A landscape with many valleys, sampled at points; each row gives a point and its height.
A ball rolls from a point to the lowest of its 2 nearest points, and stops where none of them is lower. Distance is the straight distance between rows; heights are no part of it.
(698): |  .11 | -.33 | -.03 | -.01 |  .14 |  .16 | -.08 | -.13 | -.12 |  .04 | -.01 |  .00 |  .29 |  .01 |  .00 | -.16 | -.19 | -.35 |  .24 | -.17 | -.14 |  .33 |  .07 | -.33 |  .24 |  .05 | -.04 | -.14 |  h=455
(495): | -.02 |  .27 |  .15 |  .28 |  .03 | -.13 | -.21 |  .21 |  .18 | -.17 | -.12 |  .09 |  .00 | -.08 |  .24 | -.11 |  .02 |  .04 | -.21 |  .03 | -.04 | -.35 |  .02 | -.08 | -.14 |  .13 | -.06 |  .07 |  h=264
(374): |  .05 | -.08 |  .18 | -.24 | -.15 |  .11 |  .11 | -.16 |  .01 | -.06 | -.23 |  .19 | -.03 |  .00 | -.11 |  .00 |  .37 |  .24 |  .11 |  .23 |  .14 | -.03 | -.02 | -.07 | -.15 |  .10 | -.05 |  .00 |  h=606
(727): | -.05 | -.39 |  .33 |  .09 | -.19 |  .38 |  .31 | -.01 | -.26 |  .11 | -.15 |  .14 | -.20 | -.07 |  .23 | -.02 |  .00 |  .00 |  .23 | -.12 | -.12 |  .27 |  .05 |  .09 | -.08 |  .01 | -.14 | -.13 |  h=255
(761): | -.22 | -.55 | -.05 |  .11 |  .23 |  .05 | -.03 | -.15 | -.05 |  .26 |  .26 |  .11 | -.09 | -.18 |  .17 |  .22 |  .04 |  .30 | -.04 |  .06 |  .09 |  .34 | -.07 |  .14 |  .14 | -.03 | -.02 | -.29 |  h=519
(214): | -.09 | -.18 |  .12 | -.05 | -.05 |  .11 |  .07 | -.26 | -.06 |  .14 | -.04 |  .57 | -.08 |  .17 | -.30 |  .35 |  .02 |  .20 | -.03 | -.13 | -.30 |  .08 |  .04 |  .35 |  .02 |  .06 | -.04 | -.39 |  h=500
(126): |  .05 |  .18 |  .15 | -.10 | -.21 | -.10 |  .09 |  .03 |  .06 | -.13 | -.05 | -.21 | -.06 | -.18 | -.07 | -.10 |  .28 |  .31 | -.03 |  .49 |  .12 | -.18 | -.08 | -.09 | -.45 |  .03 |  .02 |  .25 |  h=649
(721): |  .10 |  .16 |  .17 |  .10 | -.09 |  .04 |  .14 |  .28 |  .05 | -.17 |  .07 | -.15 | -.34 | -.09 |  .18 | -.18 |  .19 |  .00 |  .25 |  .06 |  .32 | -.04 |  .04 | -.13 | -.27 | -.02 |  .00 |  .15 |  h=680
(845): |  .07 |  .31 | -.18 | -.07 |  .06 | -.32 | -.25 |  .17 |  .11 | -.10 | -.01 | -.10 |  .08 |  .13 | -.03 | -.01 | -.19 | -.07 | -.24 | -.14 |  .03 | -.12 | -.01 | -.01 |  .07 | -.15 |  .04 |  .11 |  h=423
(365): |  .14 | -.16 |  .04 | -.30 |  .06 |  .07 | -.12 | -.19 | -.14 |  .11 | -.29 |  .25 |  .50 |  .01 | -.18 | -.10 | -.13 | -.15 | -.02 | -.14 | -.20 |  .02 | -.09 | -.07 |  .29 |  .16 | -.12 | -.01 |  h=274
(689): |  .12 |  .46 | -.18 |  .03 | -.05 | -.21 | -.17 |  .20 |  .18 | -.06 |  .28 | -.27 | -.07 |  .14 | -.31 | -.21 | -.15 | -.28 |  .07 | -.12 |  .07 | -.12 |  .01 | -.23 | -.05 |  .02 |  .08 |  .30 |  h=634
(156): |  .09 | -.08 | -.07 |  .06 | -.15 |  .17 |  .23 |  .02 |  .01 |  .08 |  .21 | -.36 | -.08 | -.22 |  .00 | -.24 |  .30 | -.06 |  .38 |  .31 |  .22 |  .16 | -.15 | -.24 | -.13 |  .08 |  .00 |  .18 |  h=293
(461): |  .02 |  .31 | -.08 |  .08 |  .16 | -.36 | -.18 |  .19 |  .41 | -.43 |  .39 |  .19 | -.27 |  .14 | -.02 |  .33 |  .11 | -.03 | -.10 | -.02 |  .13 | -.05 |  .05 | -.20 |  .11 | -.29 | -.09 |  .02 |  h=406
(516): |  .14 |  .01 | -.06 |  .16 | -.07 |  .19 |  .08 |  .03 |  .12 | -.03 |  .28 | -.22 |  .03 | -.17 | -.12 | -.37 |  .35 | -.16 |  .44 |  .26 |  .15 |  .06 | -.19 | -.36 | -.04 |  .06 |  .06 |  .06 |  h=325
(494): |  .01 | -.01 | -.33 | -.07 |  .24 | -.13 | -.22 | -.20 |  .07 |  .07 |  .25 |  .13 |  .34 |  .12 | -.21 | -.14 |  .02 | -.11 |  .08 |  .06 |  .06 |  .03 | -.10 | -.27 |  .31 | -.08 |  .15 | -.12 |  h=420
(224): |  .18 |  .39 |  .07 | -.12 | -.01 | -.09 | -.11 |  .29 |  .12 | -.14 |  .05 | -.20 | -.18 |  .24 | -.02 | -.20 | -.13 | -.28 |  .00 | -.26 |  .23 | -.08 |  .07 |  .03 | -.03 | -.19 |  .09 |  .35 |  h=616
(508): |  .08 |  .26 |  .32 |  .12 | -.10 | -.04 |  .18 |  .31 |  .10 | -.18 |  .18 | -.20 | -.48 |  .02 |  .22 | -.03 |  .17 | -.13 |  .13 |  .02 |  .36 | -.09 |  .11 |  .02 | -.42 | -.10 |  .06 |  .24 |  h=670
(355): |  .07 | -.22 |  .12 |  .01 | -.07 |  .13 |  .13 |  .15 | -.16 | -.04 | -.30 | -.03 | -.08 | -.08 |  .40 | -.17 | -.02 | -.06 |  .02 | -.06 |  .00 |  .08 |  .05 |  .10 |  .01 |  .08 | -.01 |  .09 |  h=215
(513): |  .01 | -.10 |  .02 | -.17 | -.06 |  .02 |  .08 | -.18 | -.11 |  .11 | -.12 |  .02 |  .05 | -.06 | -.09 |  .11 |  .19 |  .19 | -.03 |  .20 | -.03 | -.08 | -.06 |  .07 | -.03 |  .01 |  .00 | -.09 |  h=580
(848): | -.07 | -.02 |  .00 |  .02 |  .05 |  .02 | -.10 | -.05 | -.09 |  .08 | -.15 |  .15 |  .13 |  .06 |  .05 |  .07 | -.09 | -.04 | -.20 | -.21 | -.16 | -.01 |  .07 |  .18 |  .11 |  .00 | -.01 | -.18 |  h=356
(252): | -.11 | -.17 | -.21 |  .12 |  .21 | -.12 | -.28 |  .15 |  .12 |  .04 | -.10 | -.02 |  .11 | -.17 |  .37 |  .03 |  .00 |  .09 | -.17 |  .11 |  .14 |  .10 | -.04 | -.08 |  .11 |  .10 |  .00 |  .01 |  h=757
(163): | -.06 |  .31 | -.04 |  .07 |  .01 | -.29 | -.11 | -.05 |  .33 | -.38 |  .36 |  .32 | -.31 |  .19 | -.11 |  .44 |  .09 |  .13 | -.06 | -.06 |  .06 | -.17 |  .01 | -.05 |  .04 | -.33 |  .00 | -.03 |  h=342
(144): |  .17 | -.18 |  .09 |  .08 |  .04 |  .22 |  .15 | -.02 | -.07 | -.09 |  .05 | -.04 |  .08 | -.13 |  .04 | -.21 | -.06 | -.31 |  .39 | -.18 | -.08 |  .25 | -.02 | -.25 |  .17 | -.02 | -.11 | -.14 |  h=441
(241): |  .06 |  .38 |  .21 |  .17 |  .06 | -.21 | -.17 |  .29 |  .11 | -.11 | -.13 | -.10 |  .09 |  .05 |  .19 | -.09 | -.13 | -.05 | -.30 | -.07 | -.07 | -.34 |  .06 |  .00 | -.20 |  .17 |  .00 |  .20 |  h=143
(674): | -.02 |  .15 |  .12 |  .12 |  .09 |  .06 | -.21 |  .07 |  .08 |  .04 | -.23 |  .21 |  .19 | -.05 |  .22 | -.07 |  .01 |  .01 | -.25 | -.12 | -.20 | -.20 |  .03 |  .01 | -.05 |  .11 | -.04 | -.03 |  h=350
(660): |  .11 | -.10 | -.12 | -.36 | -.15 | -.13 | -.04 | -.02 | -.01 | -.05 | -.39 | -.11 |  .18 | -.09 |  .03 | -.04 |  .16 |  .22 | -.24 |  .36 |  .07 | -.04 | -.02 |  .04 | -.05 |  .14 |  .05 |  .25 |  h=733
(426): |  .16 |  .05 |  .00 |  .02 | -.01 |  .09 |  .01 |  .15 |  .18 | -.12 |  .08 |  .01 |  .01 | -.19 | -.08 | -.33 |  .36 | -.01 |  .26 |  .30 |  .23 | -.06 | -.05 | -.37 | -.11 |  .11 | -.05 |  .10 |  h=373
(588): |  .04 |  .17 | -.10 | -.06 |  .03 | -.07 | -.10 | -.01 |  .04 |  .02 | -.03 |  .02 |  .07 |  .13 | -.04 |  .02 | -.13 | -.10 | -.14 | -.19 | -.05 | -.08 | -.01 |  .00 |  .16 | -.03 |  .05 | -.01 |  h=272
(308): | -.03 |  .30 | -.42 |  .06 |  .07 | -.24 | -.10 |  .18 |  .19 | -.09 |  .43 | -.23 | -.23 |  .07 | -.10 | -.03 | -.07 | -.09 |  .17 | -.12 |  .30 |  .10 | -.01 | -.17 |  .11 | -.27 |  .07 |  .02 |  h=646
(749): |  .00 | -.16 |  .13 |  .09 | -.12 |  .06 |  .18 | -.01 | -.19 |  .13 | -.32 | -.27 |  .06 | -.18 |  .35 | -.05 | -.17 | -.01 | -.14 |  .06 | -.11 | -.10 |  .02 |  .23 | -.09 |  .15 |  .00 |  .12 |  h=177
(834): | -.05 | -.05 |  .11 | -.07 |  .01 |  .07 | -.03 | -.35 | -.07 |  .19 | -.08 |  .43 |  .10 |  .13 | -.30 |  .25 | -.02 |  .18 | -.16 | -.09 | -.30 | -.09 |  .02 |  .19 |  .05 |  .14 | -.09 | -.25 |  h=475
(133): | -.25 | -.52 | -.04 |  .01 |  .06 |  .10 |  .16 | -.28 | -.20 |  .26 |  .23 |  .01 | -.02 | -.15 |  .00 |  .23 |  .04 |  .27 |  .11 |  .13 | -.03 |  .26 | -.03 |  .13 |  .08 | -.07 |  .03 | -.28 |  h=461
(83): | -.01 |  .24 | -.37 |  .11 |  .17 | -.33 | -.29 |  .22 |  .25 | -.14 |  .24 |  .00 | -.07 |  .13 |  .13 |  .09 | -.09 | -.08 | -.01 | -.14 |  .27 |  .16 |  .03 | -.15 |  .18 | -.23 |  .04 |  .02 |  h=584
(12): | -.12 | -.16 | -.13 | -.07 |  .01 |  .02 | -.01 | -.34 | -.12 |  .19 |  .09 |  .00 |  .17 |  .03 | -.12 |  .22 |  .00 |  .21 | -.10 |  .21 | -.09 | -.01 | -.07 |  .16 |  .00 | -.04 |  .05 | -.17 |  h=536
(24): | -.11 |  .00 |  .21 |  .15 | -.09 |  .19 |  .15 |  .04 | -.08 | -.03 | -.05 |  .27 | -.25 |  .08 |  .01 |  .17 |  .03 |  .17 | -.02 | -.21 | -.08 | -.06 |  .07 |  .35 | -.19 | -.17 | -.02 | -.28 |  h=68
(310): |  .05 |  .19 |  .10 |  .28 |  .01 |  .18 |  .10 |  .25 | -.01 | -.11 |  .14 | -.11 | -.29 |  .04 |  .00 | -.18 | -.12 | -.25 |  .25 | -.36 |  .10 | -.10 |  .02 |  .00 | -.06 | -.10 | -.02 | -.01 |  h=706
(595): |  .08 | -.16 | -.05 | -.30 |  .11 |  .01 | -.05 | -.32 | -.05 |  .13 | -.06 |  .31 |  .33 |  .12 | -.33 | -.01 | -.01 | -.01 |  .00 | -.02 | -.15 |  .00 | -.05 | -.07 |  .27 |  .07 |  .00 | -.09 |  h=166
(190): |  .02 | -.15 |  .05 | -.40 | -.03 | -.12 | -.02 | -.09 | -.14 |  .16 | -.52 |  .16 |  .06 |  .10 | -.03 |  .29 |  .00 |  .22 | -.33 |  .08 |  .03 |  .01 |  .18 |  .31 |  .10 |  .03 |  .10 |  .05 |  h=673
(356): | -.06 | -.03 |  .17 |  .03 |  .00 |  .12 | -.11 | -.20 |  .03 |  .05 | -.30 |  .40 |  .18 |  .06 | -.17 |  .20 |  .01 |  .18 | -.26 | -.06 | -.34 | -.21 | -.01 |  .24 | -.04 |  .17 | -.15 | -.11 |  h=442
(551): | -.30 | -.44 | -.03 | -.06 |  .07 | -.01 |  .20 | -.36 | -.27 |  .21 |  .28 |  .01 |  .04 |  .06 | -.28 |  .26 | -.20 |  .15 |  .13 |  .02 | -.23 |  .28 |  .07 |  .15 |  .08 | -.05 |  .11 | -.39 |  h=393
(474): |  .16 | -.09 | -.03 | -.36 |  .02 | -.02 | -.04 | -.12 | -.03 |  .02 | -.42 |  .09 |  .40 |  .04 | -.12 | -.16 | -.06 | -.09 | -.19 | -.04 | -.10 |  .04 | -.04 | -.08 |  .28 |  .18 | -.05 |  .18 |  h=339
(534): | -.15 |  .24 |  .25 |  .11 | -.06 | -.07 |  .00 | -.05 |  .09 | -.19 |  .14 |  .37 | -.37 |  .21 | -.08 |  .46 | -.01 |  .23 | -.22 | -.13 | -.15 | -.19 |  .06 |  .42 | -.19 | -.18 |  .07 | -.06 |  h=157
(501): | -.07 | -.34 | -.13 | -.07 |  .10 |  .01 | -.14 |  .01 |  .05 |  .14 | -.19 |  .17 |  .11 | -.07 |  .25 |  .05 |  .13 |  .16 | -.13 |  .09 |  .09 |  .11 |  .01 | -.10 |  .08 |  .08 | -.05 | -.11 |  h=692
(527): |  .26 |  .16 |  .10 |  .02 | -.02 |  .24 |  .01 |  .18 |  .21 | -.22 | -.02 | -.06 |  .12 | -.13 | -.12 | -.44 |  .20 | -.25 |  .13 |  .11 |  .04 | -.06 | -.06 | -.31 | -.15 |  .27 |  .00 |  .24 |  h=409
(829): | -.22 | -.47 | -.17 |  .08 |  .28 |  .02 | -.24 | -.17 | -.03 |  .28 |  .06 |  .21 |  .15 | -.05 |  .18 |  .10 |  .11 |  .16 | -.08 |  .14 |  .05 |  .19 | -.06 |  .06 |  .18 |  .05 |  .02 | -.28 |  h=608
(212): | -.16 |  .06 | -.05 |  .39 |  .03 |  .00 | -.09 |  .13 | -.04 |  .05 |  .07 | -.14 | -.12 | -.09 |  .33 | -.04 | -.02 | -.06 | -.03 | -.02 | -.05 | -.05 |  .04 | -.09 | -.08 |  .02 | -.03 | -.14 |  h=720
(679): |  .03 |  .25 |  .09 | -.20 | -.16 | -.12 |  .01 |  .10 | -.02 | -.16 | -.11 | -.22 | -.03 | -.12 | -.05 |  .01 |  .14 |  .21 | -.24 |  .38 |  .12 | -.26 | -.01 | -.01 | -.32 |  .17 |  .02 |  .35 |  h=674
(520): |  .11 | -.31 | -.02 | -.36 | -.07 |  .04 |  .06 | -.18 | -.17 |  .07 | -.52 |  .06 |  .31 |  .02 |  .09 | -.07 | -.07 | -.02 | -.16 |  .09 | -.05 |  .11 | -.05 |  .10 |  .13 |  .22 |  .00 |  .18 |  h=394
(388): | -.02 | -.01 | -.41 |  .10 |  .24 | -.06 | -.24 |  .00 |  .10 |  .00 |  .18 | -.10 |  .34 |  .11 | -.04 | -.15 | -.11 | -.21 | -.05 |  .00 |  .00 |  .05 | -.04 | -.21 |  .30 | -.01 |  .08 | -.04 |  h=300
(145): |  .01 | -.02 |  .07 |  .16 | -.20 |  .10 |  .28 |  .03 | -.14 |  .03 |  .11 | -.43 | -.27 | -.29 |  .17 | -.13 |  .16 | -.01 |  .31 |  .26 |  .12 |  .04 | -.08 |  .00 | -.25 |  .05 | -.01 |  .17 |  h=262
(380): |  .03 |  .02 | -.08 | -.21 | -.22 | -.15 |  .02 | -.04 | -.11 |  .06 | -.23 | -.34 |  .13 | -.11 |  .00 | -.03 |  .08 |  .26 | -.20 |  .45 |  .04 | -.15 | -.06 |  .11 | -.11 |  .20 |  .09 |  .33 |  h=704
(742): |  .23 |  .13 |  .08 |  .12 |  .06 |  .22 |  .14 |  .13 |  .07 | -.08 |  .04 | -.16 |  .05 | -.11 | -.08 | -.38 |  .06 | -.29 |  .27 | -.09 |  .02 | -.09 | -.05 | -.18 |  .00 |  .16 | -.05 |  .14 |  h=424
(329): | -.21 | -.02 |  .20 |  .23 | -.08 |  .17 |  .14 | -.11 | -.13 |  .12 |  .13 |  .13 | -.12 |  .07 | -.10 |  .20 | -.17 |  .11 | -.05 | -.25 | -.38 | -.05 |  .06 |  .39 |  .01 | -.08 | -.03 | -.31 |  h=121
(264): |  .01 | -.32 |  .11 | -.10 |  .02 |  .12 |  .04 | -.23 | -.21 |  .10 | -.23 | -.10 |  .31 | -.10 | -.03 | -.01 | -.38 | -.24 | -.05 | -.19 | -.30 |  .22 | -.08 |  .09 |  .24 |  .18 | -.04 |  .03 |  h=451
(96): |  .09 |  .32 | -.20 |  .08 |  .16 | -.41 | -.29 |  .31 |  .39 | -.28 |  .24 |  .07 | -.10 |  .06 |  .15 |  .13 |  .00 | -.03 | -.10 | -.09 |  .17 | -.02 |  .05 | -.22 |  .07 | -.21 | -.10 |  .00 |  h=501
(737): | -.01 |  .19 |  .21 |  .17 |  .01 |  .06 | -.15 | -.05 |  .14 | -.03 | -.26 |  .33 |  .27 |  .03 | -.02 |  .10 |  .01 |  .07 | -.22 | -.12 | -.25 | -.34 | -.02 |  .10 | -.10 |  .10 | -.16 | -.06 |  h=398
(888): |  .05 | -.24 | -.23 | -.32 |  .12 |  .01 | -.07 | -.33 | -.09 |  .09 |  .16 |  .06 |  .30 |  .08 | -.32 | -.08 |  .00 | -.14 |  .19 |  .00 | -.01 |  .15 | -.10 | -.19 |  .32 |  .00 |  .04 | -.10 |  h=303
(80): | -.07 | -.27 | -.07 | -.38 |  .00 | -.04 |  .14 | -.26 | -.26 |  .29 | -.26 |  .17 |  .03 |  .06 | -.12 |  .31 | -.07 |  .23 | -.27 |  .10 | -.14 |  .14 |  .13 |  .32 |  .15 |  .07 |  .05 | -.12 |  h=631
(472): |  .05 | -.21 |  .02 | -.01 |  .09 |  .13 |  .02 | -.11 | -.13 |  .11 |  .02 | -.10 |  .29 | -.04 | -.11 | -.13 | -.43 | -.28 |  .16 | -.29 | -.26 |  .19 | -.04 | -.10 |  .28 |  .05 | -.08 | -.04 |  h=476
(2): |  .01 | -.37 |  .24 |  .15 | -.08 |  .26 |  .13 |  .15 | -.13 |  .05 | -.30 |  .04 | -.11 | -.10 |  .45 | -.07 | -.11 | -.19 |  .10 | -.24 | -.07 |  .18 |  .16 |  .00 |  .01 |  .08 | -.11 | -.12 |  h=238
(887): | -.01 | -.34 |  .00 | -.15 | -.07 |  .08 |  .08 | -.20 | -.21 |  .10 | -.24 | -.02 |  .24 | -.11 |  .11 | -.06 | -.16 | -.07 | -.10 |  .06 | -.14 |  .22 |  .05 |  .05 |  .14 |  .18 | -.02 |  .01 |  h=427
(594): |  .11 |  .46 | -.08 | -.17 |  .02 | -.36 | -.20 |  .22 |  .17 | -.11 |  .11 | -.18 | -.06 |  .24 | -.17 | -.08 | -.23 | -.23 | -.17 | -.15 |  .11 | -.15 |  .05 | -.05 |  .00 | -.19 |  .09 |  .29 |  h=551
(550): |  .00 |  .16 |  .05 |  .14 | -.03 |  .12 |  .07 |  .22 |  .07 | -.08 |  .04 |  .02 | -.26 | -.16 |  .24 | -.05 |  .21 |  .04 |  .23 |  .05 |  .16 | -.02 | -.01 | -.07 | -.19 | -.11 | -.05 | -.03 |  h=691
(45): |  .18 | -.16 |  .09 | -.26 | -.20 |  .11 |  .24 | -.04 | -.02 | -.13 | -.27 |  .02 | -.01 | -.06 | -.04 | -.19 |  .31 |  .21 |  .11 |  .40 |  .21 | -.04 | -.08 | -.08 | -.21 |  .21 | -.04 |  .26 |  h=618
(149): |  .12 |  .35 |  .29 | -.04 | -.04 | -.13 | -.02 |  .29 |  .22 | -.24 |  .11 | -.14 | -.23 |  .17 |  .02 | -.03 |  .03 | -.20 | -.01 | -.07 |  .35 | -.10 |  .14 | -.08 | -.29 | -.21 |  .08 |  .33 |  h=648
(623): | -.04 |  .44 | -.31 |  .10 | -.03 | -.22 | -.17 |  .14 |  .15 |  .05 |  .35 | -.36 | -.19 |  .10 | -.21 | -.11 | -.14 | -.25 |  .09 | -.16 |  .10 | -.04 |  .00 | -.07 |  .03 | -.17 | -.01 |  .08 |  h=684
(715): |  .00 |  .14 | -.30 |  .06 |  .08 | -.04 | -.01 |  .16 |  .11 | -.04 |  .37 | -.06 | -.23 |  .11 | -.05 | -.07 |  .01 | -.08 |  .40 | -.17 |  .25 |  .16 | -.02 | -.19 |  .14 | -.32 |  .00 | -.15 |  h=678
(655): |  .14 |  .08 |  .06 | -.24 | -.19 |  .02 |  .26 |  .06 |  .04 | -.18 | -.13 | -.03 | -.09 | -.13 | -.15 | -.12 |  .42 |  .20 |  .18 |  .35 |  .31 | -.04 | -.15 | -.21 | -.34 |  .05 |  .04 |  .33 |  h=628
(861): | -.15 |  .13 |  .24 |  .13 | -.07 |  .12 |  .11 |  .03 |  .03 | -.13 |  .12 |  .45 | -.37 |  .12 | -.15 |  .31 |  .02 |  .29 |  .02 | -.20 | -.13 | -.06 |  .09 |  .36 | -.27 | -.21 |  .03 | -.30 |  h=104
(26): | -.11 |  .38 |  .20 |  .05 | -.02 | -.28 |  .03 |  .00 |  .13 | -.34 |  .23 |  .18 | -.30 |  .23 | -.14 |  .39 |  .04 |  .19 | -.20 |  .04 | -.01 | -.22 |  .03 |  .12 | -.18 | -.24 | -.04 |  .09 |  h=256
(828): |  .22 |  .01 |  .10 | -.06 | -.02 |  .32 |  .21 |  .08 | -.04 | -.12 | -.07 | -.07 | -.03 | -.05 | -.01 | -.31 |  .01 | -.29 |  .31 | -.14 |  .10 |  .13 | -.01 | -.18 |  .06 | -.03 | -.01 |  .01 |  h=434
(760): | -.10 |  .03 |  .02 |  .30 | -.15 |  .07 |  .15 |  .01 | -.08 |  .18 |  .08 | -.49 | -.12 | -.27 |  .16 | -.13 |  .09 |  .01 |  .07 |  .26 | -.06 | -.07 | -.05 |  .00 | -.20 |  .12 |  .03 |  .07 |  h=225
(21): |  .03 |  .18 | -.06 |  .22 |  .00 |  .13 |  .12 |  .27 |  .03 | -.09 |  .23 | -.18 | -.36 |  .11 | -.02 | -.19 | -.05 | -.28 |  .34 | -.30 |  .20 |  .12 |  .08 | -.08 |  .05 | -.33 | -.06 | -.13 |  h=697
(615): | -.20 | -.23 | -.19 | -.15 |  .02 | -.06 |  .13 | -.40 | -.17 |  .19 |  .28 |  .15 |  .14 |  .23 | -.46 |  .24 | -.23 |  .05 | -.02 | -.12 | -.27 |  .14 | -.06 |  .16 |  .23 | -.05 |  .15 | -.34 |  h=301
(161): |  .05 |  .16 | -.26 |  .14 |  .23 |  .02 | -.26 |  .10 |  .05 | -.02 |  .02 | -.11 |  .20 |  .11 |  .07 | -.13 | -.28 | -.32 | -.09 | -.29 | -.08 | -.05 | -.01 | -.12 |  .20 |  .03 |  .04 | -.01 |  h=129
(372): | -.22 | -.36 | -.14 | -.14 |  .07 | -.06 |  .02 | -.28 | -.22 |  .30 | -.04 |  .12 |  .07 |  .07 | -.12 |  .37 | -.11 |  .25 | -.26 |  .07 | -.20 |  .13 |  .05 |  .28 |  .09 |  .04 |  .16 | -.24 |  h=595
(486): |  .06 | -.05 |  .01 | -.39 | -.09 | -.17 | -.06 | -.01 | -.02 | -.01 | -.41 |  .09 |  .07 |  .02 |  .04 |  .15 |  .15 |  .24 | -.31 |  .20 |  .06 | -.05 |  .15 |  .16 |  .01 |  .08 |  .00 |  .20 |  h=716
(468): | -.12 |  .05 |  .14 |  .19 | -.17 |  .07 |  .21 | -.05 | -.24 |  .20 | -.10 | -.44 | -.04 | -.18 |  .25 | -.05 | -.12 |  .06 | -.07 |  .21 | -.10 | -.13 | -.07 |  .17 | -.17 |  .12 |  .04 |  .18 |  h=213
(446): | -.18 | -.06 | -.12 |  .39 |  .16 | -.11 | -.15 |  .27 |  .08 |  .09 |  .03 | -.23 | -.02 | -.25 |  .53 | -.02 |  .03 |  .10 | -.08 |  .13 |  .13 |  .00 |  .02 | -.04 | -.11 |  .01 | -.02 | -.01 |  h=751
(554): | -.23 | -.06 | -.08 |  .09 | -.06 |  .03 |  .12 | -.23 | -.16 |  .10 |  .26 | -.03 |  .01 |  .14 | -.27 |  .22 | -.30 |  .06 |  .02 | -.20 | -.27 | -.03 | -.02 |  .28 |  .15 | -.14 |  .08 | -.24 |  h=198
(697): | -.04 |  .08 |  .02 |  .30 | -.02 |  .15 |  .02 |  .11 | -.01 |  .01 |  .23 | -.06 | -.11 | -.06 |  .14 | -.06 | -.03 | -.07 |  .21 | -.14 | -.01 | -.02 | -.02 | -.04 | -.08 | -.09 | -.10 | -.11 |  h=705

For each start below, name the point where the ball stops.
(426) => (749)
(834) => (241)
(96) => (24)
(472) => (595)
(380) => (12)
(252) => (24)
(550) => (588)
(623) => (588)

Call two points neighbours if one is among the 2 nearest of the other. Go from one point of each pair to the other, from neighbour to neighbour, staying as low as possible. Name the highest point that can't be avoided.
(241) and (588) => (848)
(161) and (749) => (472)
(595) and (588) => (494)
